Each row is a point on a tangle of strands that fork, close into loops and nearly touch. The rows are in no order.
Two points are linked if the straight distance between their rows is under 36.6. Some points are linked to none.
gofov: [  6  -8  -7  -4  -3 -10   9   2 -13   1  -9   1   0   7  -9  -2   4 -11
   2  -3  -4  17 -10 -17   0  -1   7  -8  14  -8  -6  15]
Beteg: [  3   2   9   6  -2 -13   0   0  -4  -3  11   0   8   0  -4   4  -9  -9
  -1   4  19  22 -11  -4  -4 -16   0 -10   4   2  -3  17]
Reka: [ 12   9  15   0 -20   3  -8 -12  15   0  11 -17 -17  -4   8  -1  -9   6
   5  12   7  -5  -7  30  -7  -3  -3  16  -9  -3  15  -7]
Refat: [ -5   7  -5  13 -14   5  15   2 -21 -10 -28 -13  -4 -13  -4  10  21  -6
  10 -21  22   8 -21 -13  -5  -2   8  25  16  10  -1   4]
besu: [  1 -13  -2  -6  16 -10   2   4  -2   4   8   1  25   3  -8  -1   6  -5
  -8  -5   9  22  -3 -26  -1   9  -2 -19   2   0 -15  11]
Gude: [ -7 -12   6   1  -4 -13  -7  -8  -3   3  -5   9  -2  11  -3   1 -12  -8
  -5   6  -3  -8   0  15   9   2   8   5  -3 -12   8  -8]
Vedet: [ -8  -2  -5 -17  17  -1 -15   6   6  -2  23  -6  15   0  10  10  -5  -9
  -7  -3  10  18   2   2   4   4  -5 -10 -11  12 -11  -4]
pama: [  5  -5  -5  -8   1   2 -13  -6 -17  -4   0  -1  -8  -6  18   1  20   8
 -16   2 -11 -13  -4  -3  22  11  11  23   6   6   4 -13]
Vop: [  0 -11  -2  15 -10  -4 -15  -3  -4  -3   1  18  -1 -13  12  -5  20  15
  -5  -5 -14 -31  11   7  18  11  13  31   9  -3  22  -3]
beto: [ 11  -9 -10  -9  -1   0  -4   9  -2  -1  -4   0   7  12   4  -5  14   2
  -7   2 -16  -1   1  -5  15  10   6   6   5  -8  -9  -7]
fotil: [ -6  -2  18  16  12 -18  -7  -9  -2   4  10   6  -4   3 -10  14 -22   0
  -1  13  19  12 -11   0 -13 -18   0 -22 -10  -4   7   5]
les: [ 13   9  11   1 -20   4  -2 -14   7   2   2 -18 -14  -7   8   2  -2   4
  11  11   1  -1 -15  26  -2   4  -1  26  -3  -1  16  -2]
maz: [  8  -1  11   7 -19  -1 -13  -8   7  -4   2   7  -5  -6  11   1   9   9
   0   5  -9 -21   7  19  10   8   6  20   2   1  17  -7]
voben: [ -2   0 -14  -9   3   6  -3   2 -20  -9 -14  -8  -1  -8  10   1  18  -7
 -12 -11  11   6 -11 -25   7   4   4  15  21   5  -7   1]
buf: [  2  21  12  19 -17   3   6 -11   5  -8   5 -21  -5 -21  11   1  -8   0
  20 -15  20  20 -26   8 -19 -13  -8  13  -8  -3   2  18]
Rofi: [  2  -1  -2  -6  -4  -1  18   0  -8   0 -11   0   5   0  -3  -5   2  -7
  11  -7  -1  24  -4 -12  -4  -8   3 -11   8   0 -13  23]
Zuke: [ -5   5  -4 -18  16  -1  -4   6  14   2  23  -8  15   8   2   3  -4  -1
  -4  -2  11  14  14   3  -5   1  -1 -21 -21   9 -10  -8]
Tenad: [-23 -10  10  16  13 -20   6 -13  -5  16  -2  13 -11  10 -16   0 -26  -1
   0  14   9  -5   2  12 -11 -13  -1 -18 -14  -8  12  -3]
vufer: [ -3   6   8   1  16  -7   3  -4   0   6  15  -1  10   3  -8   7 -17   6
  -1  12  17  19  -1  -5 -19 -18  -1 -30 -13  10  -6  12]
fepo: [ -3  23   3  -9   3   6  22   2  -1  12   8  -4  -1   4   2 -11 -14  10
  14   3   6  17  11   4 -24 -27  -8 -22 -21  13 -11   9]
leli: [-10   3  -2  11  13  -4   9   7   4   9   7   6   2  22 -12  -4  -6   7
  -4  10   0 -12  14   6 -11   4  -6 -30 -16  -1   2 -16]
Fafi: [  1 -18 -10  10   5  -8  12  17   5   7 -11   5  10  22 -22  -6   4  13
 -16   7 -17 -14  12 -18  -1  16 -14 -20  -6 -13 -10  -1]
sudos: [  1  12   5  -9  -6   9  -7  -8   8  -9  17 -20  -2 -20  26   1  -6  -8
  10  -7  16  17  -8  15  -4 -10 -13  12  -9  10  -1   7]
Fugom: [-22  -1  10  11  16 -10  -9 -14  14   7   5  16  -2   2  -7  -6 -20  -8
  -8   7  10 -11  15  28   7  -5   3   7 -14  -7  10 -19]
foza: [ 14   7  -9 -13  -1   9  10  22  15   4  -3  -3  12  11   0  -9   7   9
  -3  -5 -10   5  16  -6   0   8  -5 -11   1  -2 -19   0]
sesu: [ 11  15   3 -13  -7  14   3  -4  16  -5   0 -15   1 -15  24  -5  18   7
  15  -3  -3  -5   2  13  16   1  -5  18   1  21   0   0]
Dov: [ -1  -1   3  -1   2  -9  -1   4  -5  -4  10   0  13  -1   4   1   0 -13
  -1  -2  18  23  -9 -10   1  -6   0  -8   7   5  -9  11]
loza: [  9   0  10  -4 -11   1 -14  -8   4  -4   8  -1  -7  -2  16   2   9   6
  -5   6  -6 -11   1  19  15   6   1  18  -1   7   8 -11]
busus: [  8   7  -1 -10  -9   2   9  -3  -1  -4  -6 -15  -5  -2   9   1   1  -7
  12  -7   1  15  -4   8   2  -7  -1   7   3   0   0  11]
sek: [ 10   5   0  -6 -10  -4   2  -6 -10  -4  -5 -12  -9   0   3   4   1 -11
   7  -1   1  12 -13   6   4  -2   2  10   7  -4   6   8]
gono: [ -4 -17 -12  18   1   2  -4   6   7   7 -16  26   8   8 -18 -13  -5   3
 -14   1 -18 -26  11   2  10   7   6   4  11 -19   2  -1]
zab: [ -6 -15  -7  14   2   2 -17   2   4  -4   8  25   5  -6   5  -7  13  11
 -14  -2 -18 -24  14   5  25   9   9  17   4  -7   3 -12]
zuf: [ 13  12   9  -6 -11   8 -10   5  20  -3  13  -2  -5   3   9   5   0   6
  -1   8  -3  -9  15  17   1  -4  -2   2  -4   7   0 -13]
vades: [  6  19  -2 -12   3   6  17  14  10   8  14  -4   4  12   3  -7  -8   6
   5   2   6   6  20   6 -14  -7  -5 -22 -15  13 -10  -4]
sutos: [ 12   6  -3 -14   7   6  -1 -13 -11  -6   0 -11 -15 -23  28   5  19   9
  -9  -2   1 -14  -8  -1  15  11   6  28   5  22   7  -3]
zer: [  5  -4 -10 -12   1   3 -10  -5 -24  -4 -12  -5 -11  -6  12   3  21   7
 -17   0  -7 -10  -8 -10  18  11  13  25  15   2   2  -8]
sugo: [  3  17   5   6   2  15  -8   9  15   1  21   9  -1   8  -3   7  -8  -1
   0   8  -4 -21  22   9 -12  -3  -3 -18 -12   6   4 -25]
faz: [  1 -27  -6   4   3 -14  16  11  -5  11 -17   5   9  23 -22  -7   3   9
 -15   8 -20  -7   2 -21   2  14  -9 -19  -5 -14 -10   6]
gok: [  2  -7 -14   6   5   5   8  24   7  -1  -7   4  11  19 -24  -6   4  15
 -14   4 -19 -19  21 -20  -9  17 -18 -25  -7  -9  -8  -1]
Biz: [ -5  -8   3   2   6  -9 -18  -3 -16  -9  10   7  -2  -2   8   8  -1 -17
 -13   0  14   6 -19  -4   9   4  -2   9  10   4   8  -6]
zeka: [ 14  14   6   1 -16   7  12 -10   6   4 -11 -23 -14  -7   2   4   4   1
  20   4   1   1 -18  22  -2   2  -3  26   1   1  14   4]
bana: [  4  -5  -8   6  -3   7  -7  13  12   0   0  13   6  11 -10   2  -1   7
 -10   5 -19 -22  18   0  -2  10   0 -12   3 -10  -8 -10]
rugig: [ -2  -5  15  17  -7 -20   7  -8 -18   5  -6   6  -5   6 -22   6 -20   3
   0  17   6  12 -19  -6 -11 -17   0 -21  12  -2   2  20]
Mokod: [-12 -10  -8  22  11  -2  -3   8  10  12 -19  29   7   9 -26 -18 -14   3
 -17   0 -16 -25  10   8   7   4   8   8  17 -18   9   2]
Zul: [  1 -20  -9  -1   1  -6  -7   3  -3   2  -5   8   7  15  -4  -5   5  -1
 -11   4 -15  -6   1  -1  16  11   7   2   0 -14  -7 -10]
kanaf: [-10 -14   7   6  -6 -18  -1 -10  -7   5  -6   8  -7  10  -8   3 -18 -10
  -1   7   3  -3  -6  13   0  -1   6   0  -4 -14  14   2]
rol: [  7  -9 -15 -13   1   6  -5   3 -20  -4 -19  -7  -6  -1   4  -4  27   8
 -15   2 -13  -9  -7 -18  20   9  11  22  15  -6  -4  -8]
Gaf: [ -6  10  -5   7  -6   8   7  -1 -19 -14 -22 -14  -5 -21  10   9  16  -6
  -1 -18  27   1 -19 -14   0   2   1  26  19  15  -6   1]
ronet: [ 21  -2 -13  -5  -3  14   1  21  14  -4  -5   1  12  10  -3  -6  12  13
  -6   3 -22  -5  15 -13   5  15  -5  -3   8  -8 -17  -2]
bedol: [  2  -1  -6 -17   5  -3   3   6   5   3   7  -6  10   5   4  -1   0  -6
  -1  -3   0  17   5  -2   2  -1   0 -10  -3   1 -14   5]
nera: [ -4   6   3  -5  11  -1  11  -4  -4   9   4   1  16   3  -9  -1 -12   7
   2  10  10  21   2 -11 -18 -13  -3 -31  -6  10 -15  19]
Kedap: [ -2  16  -2 -12   8   3  19   5   0  11  12  -4   5   9  -1 -10 -11   9
   5   6   7  17  15   1 -21 -14  -5 -29 -21  14 -11   6]
safa: [  8  16   4 -14  -9  19   6   0  21  -4  -3 -16   3  -9  22  -6   9   4
  22  -7   3   1   7  15   8  -7  -6  11  -3  16  -3   3]
Guse: [ 10 -16 -17 -13   3   6  -5   7 -15  -1 -10  -3   2   7   0  -7  22   3
 -17   3 -14  -1  -5 -24  17  11   7  13  10  -9  -9  -9]
Leb: [ -6 -16   1  -3  27 -13  -3  -1   5   3  13  -1  22  11 -13   8   3   0
 -10  -3   9  17  -1 -19   3  12  -4 -25  -7  -1  -9   3]
Lep: [ -1   0 -10 -16  12   8 -13   1 -11  -7  12  -5   8 -12  27  -1   6 -15
 -10  -8   7   9  -7  -8   8   6  -5   6   7  16 -11  -1]
Dofit: [-12  -9   2   8   6  -2 -18  -5   7  -2  12  22   8  -2   4  -6   1   7
 -15  -1 -12 -18  13  14  25   8   6  15  -7  -1  -1 -20]
Pup: [  2  -7 -13 -16  -3  15  19   6 -12  -2 -31  -1   7  -2   4 -13  21  -2
  20 -28  -7  14  -1 -27   4   3   5   3   4  -7 -17  11]
foru: [  2  15  -1 -14   6   5   4  11  15   4  18  -8   7  12   4   0  -6   2
  -2   2   8   7  18   9  -7  -4  -1 -18 -19  10  -9 -11]
los: [ -5   0 -14  -5  -3   4   4   5 -21 -11 -26  -9  -2  -9  -1   1  24  -4
  -5 -18  10   7 -14 -29   4   4   7  15  27   1 -10   2]
Nup: [  2  12   7  14 -15  10  13  -5  -5  -4 -13 -20  -7 -21   3   7   7  -8
  29 -17  12  10 -30   2 -14  -4   0  24  -2   3   7  14]
rus: [ -5  10   3 -14  -4  21   1  -9   0 -14   1 -17   4 -24  32   1   5  -8
  25 -16  11   6  -4   5   3  -2 -12  13  -5  18  -7   5]
sufu: [ -3  14  -1   5   7   0  11  18   0   9  14   2   2  23  -9  -8  -3   8
   1  12  -4  -4  16   3 -20  -1 -11 -34 -13  10   2 -12]
Minen: [ -8  14  -1  14  15  11  -7   3  14   1  17  14   4   6 -11   3  -6  -2
  -3   5  -4 -24  22   7  -6   4  -3 -22 -14  -2   3 -25]
geke: [  6   8   0  -2  -9  -1  15  14   6   6  -2  -2  -9  17  -1  -2  -5   5
   1  10  -6   2  12  10 -12  -7  -4 -14   0   0  -4  -1]
Lino: [  1 -12  -2  -2   9 -13  -5   4  -7  -1   9   4  13   4  -1   2   6 -13
  -6  -2  12  19 -13 -18   4   3   2  -8  10   1  -7   6]
teb: [-13  -3   2   6  10  -2 -15  -5  14  -1  14  16   8   3   0   2  -1   5
 -15   4  -7 -15  13  15  21   8   0   3 -10  -3  -3 -25]
rezo: [ -2  18  15  13 -15   3   4  -9   2 -13   7 -13   3 -19  16  -2 -10  -3
  20 -15  23  23 -16   4 -14 -19 -10   6 -12  -1  -7  17]
Tol: [-17  -1   9   7  16 -10  -6 -10   9   6  10   8  -6   9  -6   2 -20  -6
  -3  11  12  -4   9  20  -2  -6  -3  -9 -24  -4   9 -23]
zurez: [ -8  -9   2  -2  22 -12  -6  -2   6   2  17   1  12   7  -9  14  -8  -2
  -5   2  15  17  -1  -6  -3   1   0 -25 -10   3  -4   2]
kar: [-18  -7   7   9   8 -10  -8  -9   9   6  -1  18   3   6  -7  -6 -15  -6
 -10   5   2 -13  10  23  12   2   6   9  -8 -10   7 -14]
vupi: [  7  -6 -14 -13  -2   5  20   8 -10   0 -26  -3   4   4  -3 -16  17  -4
   9 -15 -11  17  -4 -24   4   3   4   0  11  -8 -15  15]
Nus: [ 14  -2   0   6 -15   3 -12   0   5  -5  -2  11  -2  -4   7   2  14  13
   4   5 -19 -23  13   7  12   8   7  14  13  -6   9  -4]
vif: [ -9   8   2  -2  -4  18   5  -3 -15 -17  -6 -10   5 -20  28   2   9  -8
  18 -19  20   8  -9  -8  -1  -1 -11  15   1  16  -8   3]
Tel: [  5  22   6  -9  -3   4  15   0   7   5  10 -12  -9  -3   8  -6 -18   3
  14   0  10  16   9  11 -22 -26  -6 -11 -21   7  -4   8]
sase: [ 17   3  -7  -5  -6  14  24  22   4   2 -34   0   0  10  -1 -14  20  11
  17 -10 -19   0   1 -11   4   4  -3   1  16  -8 -12  15]
div: [-11 -26   6   7  16 -21  -4  -6  -7   6   1  11   6  10 -15   7  -6  -8
  -4   4   4   7 -10 -12   5   7   3 -15   6 -13   1  -1]
poz: [ -8   3   1   5  12   3  -8   4  16  -1  13  12   9  13  -8   2  -5   2
 -11   6  -2 -15  18  11   6   5   1 -13 -15  -4  -4 -26]
Giliz: [  5   9  -3  -4  -2   6  -5 -12 -19  -7  -6 -14 -12 -22  13  10  12  -9
  -3  -3  10   0 -20  -2   2   7   2  31  12  12  10  -2]
dop: [  8   4  -1  -4 -10  -2  -5 -11 -14  -2  -6 -12 -11  -6   5   6   7 -11
   3   1   1   4 -16   6   4   4   3  24   9  -1  15  -1]
bibid: [ 15  20  13  -3 -14   7   0  -4  21   0  14 -18 -19  -2  11  -6 -11   6
   8  10  11  -2   0  25 -15 -14  -8   7 -14   2   9  -7]
nof: [ -5  -9 -14  14   5   9  -3  12  12   4  -5  18   8   7 -23  -4  -4   6
 -13   4 -20 -28  18  -5  -2  12  -4 -15  -1 -14  -4  -9]
fup: [ -2  -4  -4   0   5  -2 -12   3 -20 -12   6   1  -1  -6  16   3   7 -14
 -19  -5  23   6 -17 -14   9   4   1   9  17  13  -2  -6]
Sifod: [ -6   5  -5 -14  -1  21   5  -2 -13 -12 -17 -13   2 -17  21   1  19  -8
  19 -21   6   1  -7 -11   3   1  -2  18   6  12  -5   5]
gomu: [  7   2  -7  -7   5   2  10  18  13   4   3  -2  11  20  -8  -5   2  12
 -10   1  -9   0  16  -7  -4  11  -4 -19  -7  -2 -14  -5]
loso: [-12 -14  18  15   8 -14   3 -10 -17  17  -4   7  -1  11 -27   8 -17   8
  -1  21   3   7 -12  -8 -17 -16   0 -31   6   0   1  13]
zafi: [  1   0   9  10 -12 -19  10  -9 -15   0  -7   1 -12   6 -13   6 -17  -4
   3  10   2  13 -17  -2 -10 -13   2 -11   8  -6   6  21]
kor: [  0  16   8  21 -15   8   7  -7  -1  -6   0 -23  -3 -25  12   2   0  -4
  25 -16  18  14 -33   5 -17  -4  -6  26  -4   2   2  10]
rifin: [ -1   2  13  13 -17 -16  -1 -16  -5   1   2  -6 -18  -1  -6   3 -28  -1
   4   8   8   4 -19  17 -18  -8   0   6  -8 -18  20   9]
Liro: [ -2  -6  12   2 -14  -8 -14 -16  -4  -3   4  -6 -11  -1   4   4 -15  -9
  -1   6   5   0 -13  21  -1   2   1  18  -7  -9  20  -4]
dumum: [ 16  -6 -15  -2  -1  13   4  25  13  -5  -3   3  15  12 -16  -4   6  14
 -11   2 -26 -10  20 -21  -1  18 -15 -12   0  -9 -14   0]
tik: [  4  -6 -11   3 -12  12 -10   2  10  10  -4  16 -11 -11 -12   2  -2  10
   0   1 -34 -34  26   3   0   0  13   0   6  -9  11   0]
noba: [ -4 -20  -3  -4  11 -15  -7   1  -9   1   5   7   8   9  -8   3   3 -12
  -8   0   2  11 -12 -19   8   8   3  -8   9  -6  -5  -1]
Tup: [  6  -2  -8   0 -20   0  -7  -5  18   6  -1   7 -15 -24  -1   4  11  17
  18   3 -32 -37  25   1  10   5  16  12   4  -5  24   4]
vabe: [-11  -9   1   1  15 -15   4   0   4   6   4   6   2  19 -12   5 -11   2
  -5   9   1  -4   6   5  -2   5   1 -23 -14  -7  -2 -11]
Mip: [-14  -1  -2  18  11   1  -6   2  14  10 -11  32  -2   1 -24 -15 -18   1
 -14   0 -14 -25  17  14  -1  -2  10   9  14 -11  17   1]
molof: [  4  -2   3  18 -19 -21   3 -10 -24  -5  -9  -1 -10   2 -13   6  -8 -11
   5   3  13   9 -23  -6  -5   0   6  15  16  -9  19   6]
movid: [ -6 -15  -5  16  -2   2 -20   3   5  -3   6  26   0 -16   5  -6  15  14
  -7 -10 -21 -26  17   4  21   8  11  24   8  -6  15  -5]
Bulil: [  5   7  -4   0   0   7   0  19  13   1   4   7   5  17  -8   2  -2   8
  -7   6 -11 -13  20   0  -8   8  -4 -18  -2  -3  -9 -12]
pimus: [ -3   6 -10  -6   4  14   0   0 -18 -14 -12  -9  -1 -19  24   4  15  -9
 -10 -15  18   0 -11 -17   5   5   1  18  18  17 -10   1]
buna: [ -9  -5  12  -4   2  -5 -19 -12   9  -4  18   3  -6  -2   7   8 -14  -5
  -8   7   4  -2  -4  23   8  -1  -4   9 -16   1   8 -17]
Dep: [  6 -14 -10  -5   3  -9   7   3 -16  -1 -10   1   5   6 -10  -7  15 -11
  -7  -6  -1  15 -11 -34   3   5   6  -3  19 -10  -9   8]
tukoz: [-11  -4   4  -2  10 -11  -2  -3   6   4  10   4  -3  15  -4   8 -15  -5
  -4  10   6   1   4  12  -3  -2   1 -16 -16  -4   2 -13]
kisi: [  4   9   2 -14  -7  13   6  -4   4  -3  -5 -18  -1 -12  18  -3   5  -5
  21 -13   4  10  -1  10   3  -7  -5  12  -3   9  -3   9]
femud: [ -1   0 -13   5 -10  -2  13   5 -22 -10 -32  -6  -4  -4 -16   0  24  -3
   1 -19  13  12 -18 -28  -2   1  12  11  29   0  -6   6]
mag: [ 11  13   4 -12  -3   9   1 -10   2  -4   1 -16  -9 -20  24  -3  23   9
   7   2  -2  -9  -8  10  14   5  -1  27   1  23   7  -1]
Femog: [ -4  -2  -9  -7  11   5  -8   6 -15  -9   7  -2  13  -9  22  -3  10 -15
 -15 -10  19  11  -9 -20   6   6  -4   3  12  15 -15  -1]
rato: [ -3   0  -4 -15   9   4 -14   2   1  -5  20  -7  12  -9  23   5  -3 -14
  -6  -6   8  15  -1   3   4   1  -7  -2  -5  15 -11   0]
ner: [  0  -4   7   0  -6 -15   1  -4  -5   1   2   0 -10   8  -5   8 -17  -6
   1   9   4  11  -8   6  -6 -10   2  -8  -3  -8   7   8]
muma: [ -8  -6 -16  13   9   9   1  16   7   5  -3  13   5  11 -28  -4  -1   8
 -12   4 -21 -30  21 -12 -11  13 -14 -25  -6 -11  -3  -8]
Bemo: [ -2   6  -6  15 -12   2  20   1 -23 -10 -35  -6  -3  -7 -15   3  20  -5
  13 -22  13  12 -21 -20  -7  -4  14  16  22   3   0  10]
nid: [  0  16   7 -10  -8   7   9  -5  12  -4  11 -14  -3 -12  18  -3 -15   0
  19 -11  17  18   6  11 -16 -22 -10  -3 -21   5  -8   9]
vufel: [  3 -12 -12   3 -11   6 -11   5  13   6   2  15 -11 -21  -6   1   7  16
   6  -3 -33 -32  29   1  14   4  19  11   4  -9  18   3]
misot: [ -2  -7   1  -7   5  -7  19   3  -7  12  -8   2   8  12 -18  -5  -2   8
  -4   9  -9  17   0 -17 -12  -3  -3 -28   3   2 -15  20]
kela: [-11 -18  16  15  15 -18   1  -9  -8   9   2  10   4  11 -21  13 -11   0
  -2  11   9   8  -8  -8  -5  -3   2 -26   4  -7  -1   8]
bobos: [  7  -4   0 -10  -1  -1 -14  -5  -4  -4   8  -1  -2   2  15   1   9   0
  -7   2 -10  -4  -3  11  17   6   3  15   1   7   2 -10]
difu: [-12 -12   7   1   9 -13 -22  -8  -7  -5  11   8   1   2   2   9 -10 -15
  -7   1   8   5 -13   3  12   4  -3   5   1  -4   9 -10]
zupa: [ 16  23  13  -4  -8  11   1   5  21   1  20 -13 -15   0  12  -6 -11   2
   7   9  12  -2  10  19 -16 -16  -8  -2 -17  10   5 -14]
nenop: [  2 -17  -7   8  -6  -4  -3   6   1   6 -12  14   5  16  -8  -8   0   1
 -10   6 -18 -16   4   2  11  10   7   0   7 -19  -2  -7]
parel: [ -6  -4 -12   7   0  16  -6   3  12  14   2  23 -10 -10 -20  -4  -8   8
  -6  -4 -34 -33  27   4   2   0  14  -1   1 -10  11  -3]
pomon: [ -3  -1  -9 -19  -2  20  11   5 -13  -6 -27  -7   8  -8  13  -6  23  -1
  25 -26   0   6  -3 -19   7   3   4   8   4   3 -12   5]
bet: [  3  23  -4  -2   2   9  14  22   5   8  16   0   4  18  -5  -9  -2  10
   4   4  -1   0  22  -1 -22   0 -11 -32 -12  12  -5  -7]
laza: [  4   5   8   5  -7 -13  -2  -2  -3  -5   8  -5  -5  -2   0   8 -12  -9
   2   2  15  19 -13   3  -8 -14  -2  -3   0  -2   5  13]
Gopep: [ 13  22  10   3  -5  11  -1  11  16   0  22   1 -11   7   6   1  -9  -2
   8  12   2 -12  18  14 -19  -9  -8 -13 -13   9   7 -19]
Pevok: [ 10  12   5   2 -12   7  14  -9   1   1 -12 -22 -11 -12   3   7   5  -5
  24  -8   3   9 -22  13  -6  -1   0  24   0   2  12  10]
redi: [-19 -12  13   5  10 -15 -18 -15   1  -4  11  10  -3   1  -1   8 -19 -15
  -4   6  12   3  -8  15   6  -1  -3   5  -8  -7  11 -10]
konug: [  3   8   2   0 -10   2  17  -3  -4  -5  -8  -8  -4  -6   2   1  -6  -6
  18 -10   4  23  -8   1  -8 -15   0  -2   2   0  -3  24]
natig: [ 14  -4  -3   0 -12   1  -9   5  -1  -3  -6   5   2   6   7  -3  17   8
  -2   6 -19 -16   6   5  17   9   8  12  12  -7   0  -7]
Gimo: [ -5   0   2  -8   7  -2  19  -3  -5  12  -5   2  13   4 -17  -5  -7   6
   0   8   1  22   0 -17 -17 -11  -4 -29   1   7 -17  24]
Lome: [-22 -11  11  14   5 -19   0 -14   2  11  -6  12 -10   7 -12  -7 -30  -9
  -2   8  10  -9  -1  22  -5 -10   6   0 -10 -14  18  -1]
Sim: [  5  11  -4  -9   4  12   0 -15 -15  -6  -9 -15 -12 -28  20  11  17   0
  -5  -6  10  -9 -16  -5   4  10   4  32  11  18   5   0]
namu: [ -2 -18   1  -2   5 -14  20   7  -9  17 -15  -1   7  22 -28  -6   4  14
 -12  10 -18   5   2 -23  -8   8 -11 -28  -2  -3 -12  16]
Rok: [-17  -9  16  14   9 -20  -3 -13  -6   7   2   9  -9   7 -13  10 -27  -1
   2  16  14   2  -7   6 -12 -13   0 -16 -10  -9  12   2]
repiv: [-11   3  -7  12   9  12  -8   2  14  13  -1  28  -8  -5 -23  -9 -15   3
 -10  -3 -23 -32  23  11  -5  -3  11   2   4  -7  15  -6]
muk: [ 19  19   1  -7 -10  18  11   9  23  -7 -22  -2  -2  -8   2   1  19  13
  31  -4 -20 -20   3   2   5  -1  -2   8  17  11   6  11]
vopu: [ 14   6  -1   2 -20   1  -9  -6  15  -6  -2   5  -9 -19   4   8  16  16
  17   6 -25 -29  14   2   8   7   7  15  13  -1  18   2]
ket: [ -6   0  11   6  19 -13  -4  -5   2   5  16   1   3   6  -8  15 -16   0
  -2  11  19  15  -4  -3 -14 -15   0 -26 -12   3   1   5]
gezi: [  2   2  14 -10  -3   1 -20 -10  10  -5  24  -8  -9  -8  17   7  -8  -5
  -7   5   5   3  -7  24   4   0  -6  11 -14   9   8 -12]
bomi: [ -9 -23  -5  -4  16 -10 -10  -2  -6   0   3   8  11  12  -8   1   2  -9
 -11   2  -8   0  -6  -9  17  14   3  -1  -1 -13  -4 -15]
feke: [  9 -14 -13  -9   3  -2  16   7 -15  -1 -21   0   7   3  -9 -13  19  -7
  -3 -12  -9  18  -5 -40   3   5   3  -1  15 -10 -15  13]
Zaf: [ -2  14   7  -4  -8   6   1  -6   9  -8  11 -17  -1 -17  17   0  -8  -7
  14 -11  17  21  -5  10 -10 -16 -11   4 -12   3  -4  14]
budud: [  7   7   8 -15  -4   5 -13  -9  12  -5  19 -19  -8 -14  22   1  -5  -5
   0   3   7   6  -7  21   3  -5  -8  11  -9  13   3  -3]

How many points has the smallest loop of links through each point below? Write - if it is on no loop.
Giliz | 10
muma | 9
los | 7
fepo | 20
zafi | 11
beto | 10
Rok | 14

A piece is two or more points that can be reached from each other along the links. Count, over all rows, the pieces, the separate loops (a circle has one, a figure eight two, a Y none), the forks (points with three links) and the tips (points with one).
pieces | 3
loops | 9
forks | 13
tips | 1

Name the points in between on the shortest way along the links from the first point to the second, in order.
besu / Guse | Lino noba bomi Zul beto
Leb / laza | besu Lino Dov Beteg
vabe / laza | tukoz Tol Fugom kar Gude kanaf ner
Mokod / Gimo | gono nenop Zul bomi noba Lino besu Leb zurez ket vufer nera
Rok / gok | fotil ket vufer nera Gimo misot namu faz Fafi
